A landscape with many valleys, sampled at points; each row gives a point and its height.
A ball rolls from a point to the lowest of its 2 nearest points, and stops where none of them is lower. Distance is the straight distance between rows; heights are no part of it.
J_766 (h 422): [ 83  86 114 113  88  83 171  94  65 135 111  79 106 108 108  90 122 142
 107 125 124  79  92  75 103 122  56  93 118 104 108 125  49 120]
J_316 (h 195): [133  71 154  91  80  72  93  91 127 131 142  99 100 107 100  69  89  63
 103 115 114  73 144 132 112  84 135 100  94 107  99 122 103 133]
J_838 (h 316): [108  57  99  67 139  27  88  78 101  91  69 105 125  93  97 112 114 100
 111  76 116  99 112  76  83  81 115 127 104 144 109 115 109 105]
J_787 (h 472): [116  96  64  95  90 112 103 139  83  24 118  52 135 108  87 101 106  89
  85  70 155  94  65  61  89 113 105  75 105  81  67  95 124 118]
J_813 (h 616): [ 59  97 146 139  70 127 155  99 110 132  73  93 143 109 107  97 112 152
 103 130  99 120  63  98  97 136  75  87  96 104  97  91  58 111]
J_869 (h 655): [100  87 156  81 126 104  56  97  88 134  84 115 167 107 118  97  93 134
  98 108 104  91  54  81  99 117 141  90 118  81  86  82 104  35]
J_875 (h 536): [ 54 108  77 101 119 154 110 139 130  84  94  62  91  94  78 127 117 122
 106  74  85 105  76  82  86 156 119 121  89  64  75  85 145  98]
J_851 (h 202): [ 69  97 105 120 105 131 149 140  76 111 138  59  29 118  92  96 110  84
 102 134 109 103  90  77  88 120  72 101 103  68 104 116 107 112]
J_569 (h 582): [ 53  99 135 137  80 152 126 118 122 114  82  82 139 116 110 106 113 138
  97 116  82 125  51  94  83 150 101  94  89  75  80  69  90 103]
J_87 (h 473): [ 94 120 121 125  56  89 113  51 131 131  86 101  72  94 108  77  75  98
  96 130  69 127 114 165  99  97  87  91  98 109  91  96  57 134]
J_471 (h 149): [ 96 123  39  96 113 121 101 117 108  66 110  58  46 100  90 134 107 113
 107  79  98  96  99 133 111 120  89 114 103  71  75  86 126 109]
J_781 (h 123): [ 82  94 119 111 123 144 128 159  76 104 147  82  68 123  86 115 109  99
 105 117 112  90  81  49 108 121  95  99  87  75  99 118 133  89]
J_370 (h 64): [ 73 109  93  86 112 127 123 121 133 128 112 102  49 116  92 123 113  87
 106 148  67  97  97 131 121 126  94 116 103 100 123 108 119  88]
J_528 (h 295): [141 128 102 121  72  97  76 103  98 116 129 133  76  77  87  69  61  58
  93  84  96  63 155 119 115  62 108  99  83  92 118 135 102 110]
J_410 (h 303): [ 99  83  82  78  99  73 113  89  90 106 125  60  65 109  99  99  93 107
 119  91 121  86 138 122 111  94  55 101 124  96  76 122  98 153]
J_319 (h 476): [124 100  87  92 121  88  91 132  63  81 102 100 114 120  82 146  66 117
 104  54 146  99 102  58 112  62  81  83  68  86  80 115 148  97]
J_957 (h 416): [103 119 122 127  45 106  87  73 132  96 101 102  69  93 106  88  64 102
  91 102  80 118 113 160  86  65  96  75  84  87  73  72  86 129]
J_664 (h 444): [102  82  92  88 125  81 116 129  63 103 103 101  89 100  79 119  85 106
 120  55 136  94 119  50  87  66  77 105  80  97 107 149 119 105]
J_968 (h 589): [ 98 111  95  80 120 126 102 102  93  89 103  79 126  74  89  90 126  82
  96  89  98  77  74  99 125 129 146 107 132  75  97  75 105  89]
J_539 (h 544): [ 92  93  64 104  97  83  81  92 111  72 102  88  33 114 105 125  85 115
 117  93  93 141 124 121  85  76  58  95  89 112  82  84 116 118]
J_218 (h 296): [100  91 122  97 108  80 113  72  72 145 116 130 111 126 136 104 110 126
 103 155  84 107  81  95 128 117  82  99 120 134 100  89  68  75]
J_155 (h 315): [130 101 121  96  72  99 105  89 127 121 138  88  91 107 106  85  91  74
  91 124  94  67 139 172 154 107 109 102 104 102  85  99  99 132]
J_31 (h 192): [152  90 112  74 105  57  65  75 130  94  88 125 144  91  99  83 107  43
  92  95 105  79 123 121 125  91 173 133  95 137 114  97 112 103]
J_769 (h 157): [ 90 125  84 110  98 123 113 107 101 116 122  81  34 113 108 114 103  85
  93 148  72 100  87 154 114 117  84 110 110  80 108  89  90  87]
J_995 (h 492): [ 88 101  81 104  98 122  79 128  88  37 102  66 126  97  88 113 111 104
  88  67 126 117  63  54  73 122 130  92 100  70  59  67 132  91]
J_144 (h 449): [140 101  40  99  98 103 108 140  63  31 114  73 134 102 105  94 101  97
  72  65 158  75  91  51  97  84  73  84  95  91  93 117 106 115]
J_916 (h 190): [ 56  77 108  89 103 106  98  98 157  94  52 114 122  80  84  98 125 111
 122  78  82 117 120  96  85  96 104 113  84 130 129 100 107 120]
J_235 (h 356): [130  98  88 108  84  76  87 106 107  91  97 119 109  82  86  86  92  72
 108  64 107  69 160 103 116  58  95 107  79 122 129 136 108 123]
J_255 (h 679): [ 83 121 144 124  86 149  87  91 104 147  59 143 152 105 107  73  84 113
  83 130  78 128  51  91  65 111 113  81 107  83 129  81  69  37]
J_909 (h 263): [ 75 109 108  82  90 118  89  93 165  85  56 123 135  93  91 117 116 124
 121  93  67 115 111 136 125 120 101 110  87 129  94  80 112 110]
J_220 (h 609): [ 87 125 113  83 110 145  78 110 101  91  87  90 153  85  90 106 115 105
  95  81  85  75  68 109 121 138 146 104 119  64  78  66 127  64]
J_393 (h 281): [139  90 105  90 103  70  87  76 109 100  90 131 131 101 119  68 130  68
  83 121  90  92 118 117 136 101 126 123 103 147 121  92  74  96]
J_884 (h 386): [157  88  44 108  85  69 109  96  75  40  84  85 128  69 126  49 129  81
  61  86 124  68 113  98 104  81  84 112 121 123 120 104  54 110]
J_644 (h 360): [125  64 107  62 145  23  78  81  74  96  97 119 128 133 108 128 103  91
 110 105 116 100  95  76 120  91 115 117 115 141  90  94 124  84]
J_413 (h 551): [ 78 109  91  76 102  78  87  59 141 136  83 118  35  97 103  92  97  68
 115 124  61 144 138 143  88  97 103 115 102 130 117 112  98 122]
J_309 (h 423): [142 108  42 102  77  99 108 111  72  46 113  64 128  87 116  73  99  95
  70  70 136  67 104  90 108  93  60  83 114 101  94 106  75 140]
J_783 (h 196): [ 91 145  76  97 102 100  91  53  99 138  64 152 130  50 109  93  93 110
  99  92  67  95 113  95  91  99 105 112 114 111 149 121  54  76]
J_488 (h 271): [ 96  87 115 141  81 121 141 125  64 101 132  65  70 108 111  64 115  74
  86 129 123 102  83  68  76  97  86  89 111  66 119  93  75 116]
J_737 (h 442): [108  88 107 112  98  86  90 109  70  90 126 113  34 121  91  95  68  78
 105 100 116 129 114  74  66  48  83  82  77  90  95 119 109 100]
J_313 (h 326): [102  78 106 127  67 112 116 104  94  69 116  71  86 104 110  73 102  90
  77 104 120 113 100  91  79  88  86  85 100  93 100  83  78 127]
J_596 (h 682): [ 96 110 124 102 113 114  81  69  82 147  71 132 158  78 107  79  83 128
  94 112  92  92  58  79  72 104 142  88 117  73 118  94  65  31]
J_707 (h 253): [ 79  54 116  82 108  63 101  83 144 101  64  99 124  72  90  78 125  94
 116  80  99  97 129  97  73  79 121 121  97 122 124 120  91 131]
J_874 (h 555): [ 40  98 113 108 112 156 114 127 134  96  84  73 114 109  95 122 117 131
 113 104  77 126  57  80  80 163 108 114  89  74  74  72 128  94]
J_54 (h 513): [ 76 107  80 114 103 131  88 129 106  67 114  54  89  98  80 144  92 136
 106  57 117 131  82  59  61 124 105  95  71  56  48  88 141 109]
J_607 (h 373): [106 113 102 119  66 105  83  84 105  76 102 105  93  88 106  84  85  93
  87  91  95 117 102 118  83  73 107  86  83  92  95  69  86 115]
J_771 (h 102): [113 137  81 121  87  80  90  53  81 125  75 145  86  58 119  70  84  86
  92  92  73 111 113  92  64  79 113 106 106 109 137 111  45  95]
J_24 (h 566): [ 77 114  69  96 113  79  82  66 106 103  78 109  37  79 100 107  89  85
 113  89  67 144 128 114  71  77  87 106 102 117 107  96 100 110]
J_714 (h 208): [122 109  28  77 125  88  97 108  91  67 105  52  55 116  84 142  76 116
 119  54 133  97 118 137 132  95  65 105 102  82  62 119 150 118]
J_775 (h 471): [115  98 146 109  94  94  86 120  75 107 146 131  57 127  90 112  61  95
 100 108 107 114  96  74  72  49 101  70  71  85  86 114 119  81]
J_247 (h 630): [ 79 115 137  79 130 141  62 121 106 127  97 106 139 107  99 116  96 109
  98 106  75  87  59  90 101 129 134  91 115  70  91  78 131  41]
J_660 (h 251): [121  82  50  64 122  79 110 115  85  79 119  36  71 118  88 113  88 101
 116  65 143  91 126 116 127  99  54  96 117  89  64 125 138 155]
J_473 (h 285): [ 91 119  86  89  80 114  94 102 132  67  70  99 136  87  96 119 115 136
 107  78  82  84 107 140 140 123  96 103  99 117  75  82 114 107]
J_44 (h 504): [120  86  84  94 106  62  68 106 102  60  87 102  95 121  83 134  60 105
 105  53 135 131 120  84  90  48  87  68  61 120  76  88 155 117]
J_804 (h 401): [120  80 102 115  99  64  94 109  89  95 108 133  92 105 107  95  91  90
 107  87 116  95 130  74  89  51  78  96  75 123 120 130  97 103]
J_366 (h 522): [ 93  73  90  92  99  70  81 103 106  51  92  98  93 118  93 128  96 120
 113  69 123 140 113  89  81  77  77  78  75 132  75  80 129 120]
J_39 (h 348): [143  85  75 102  81  66 112  75 102  64  69 106 142  77 121  51 140  84
  72  97 104  90 111 113 115  93  93 119 110 145 119  95  57 104]
J_911 (h 563): [124 107 103  82 139 117  84 100  66 116 123 112 119  89  94  93 109  68
  92 106  97  71  83  82 122 104 148 112 128  83 125 100 101  55]
J_145 (h 320): [130  59 110  76 147  60  87 116  56  78 102 119 128 144 116 125 115  93
  93 111 118  87  75  60 125 101 102 112 108 127  99 102 128  61]
J_182 (h 269): [115  62 137  96 118 103  83 126  85  89 113 121 128 140 114 105 114 103
  91 132 113  87  75  67 122 102  96  99  97 126 102  84 122  60]
J_758 (h 116): [ 34 113  96  96 100 115  95  93 141 113  52 134 108  62  84 129 101 135
 125  64  75 123 118  85  65  99  93  97  83 114 127 118 106  98]
J_501 (h 540): [127 116 120 100 125 109  83  94  61 129 136 127  89 106 106  95  85  75
  89 129  93  91  73  84 100  92 136  87 117  79 118  97 102  46]
J_254 (h 203): [122 154  89 140  56  98  94  72  79 123 100 134  86  58  96  62  65  84
  88  90  86  79 125 106  85  72 106  86  96  83 117 121  56  98]
J_297 (h 248): [116 138  65 110  75 124 110 104 114 101 124  95  70 106 116 124  97 118
  94 122  73  65 107 168 150 126  75 112 105  93  87  90  88  92]
J_621 (h 358): [ 82  84  93  90 103  78 134 100  83 121 106  79  83  89  95  85 126 113
 125  96 114  83 127  87 100 102  60 115 114 110 109 135  76 139]
J_195 (h 191): [ 59 146  70  96 109 132  95  90 117 125  62 135 112  53  86 116  92 111
 105  79  59 100 108  99  83 106  98 104 107  85 140 112  91  75]
J_994 (h 79): [140  64 145  82  98  53  77  79 137 105 115 101 116  96  99  67  97  54
  93  97 117  73 139 129 105  81 171 115  86 122  97 110 110 131]
J_703 (h 212): [107 125  42  80 102 114 106  94 108  73  99  66  91  88  96 122 123 109
 104  86  90  74 100 155 151 141  96 121 127  98  80  86 107 112]
J_969 (h 656): [ 76 113 151 154  71 141 131  86 109 144  60 126 144 103 103  82  95 114
  83 140  85 136  51 109  81 117  96  76  98  90 127  83  45  70]
J_740 (h 197): [ 95  72 139  99 124 134 102 153  85 103 136 108 101 137  94 107 113  94
 100 126 105  91  71  50  93 105 114 101  87  90 110 101 131  69]
J_345 (h 519): [ 93 113 109 104  82  76 111  59 139 139  85 109  55 101 112  79 102  60
 100 147  58 144 123 161 103 100 101 111 105 120 110  95  71 133]
J_163 (h 183): [ 67  79 126  81 119  97 115  90 111 127 107 109  80 130 110 119 121  96
 110 157  74 128  83 115 111 121  98 104 115 124 106  86  99  98]
J_287 (h 381): [ 81  90 127 105 101  82 150  79  67 153 103 111 118 112 120  90 118 143
 113 144 108  87  79  76 108 132  75  98 122 115 113 119  42  77]
J_238 (h 507): [ 93 133 117 113 100 128  87 110  81 113 127 111  65  95  89 120  76 105
  96 108  83  98  81  92  76  87 107  80  93  66  94  95 111  65]

For each start below, name the point where the ball stops.
J_644 | J_758
J_596 | J_771
J_766 | J_471
J_501 | J_771
J_413 | J_781
J_255 | J_994
J_24 | J_771
J_875 | J_994
J_664 | J_771
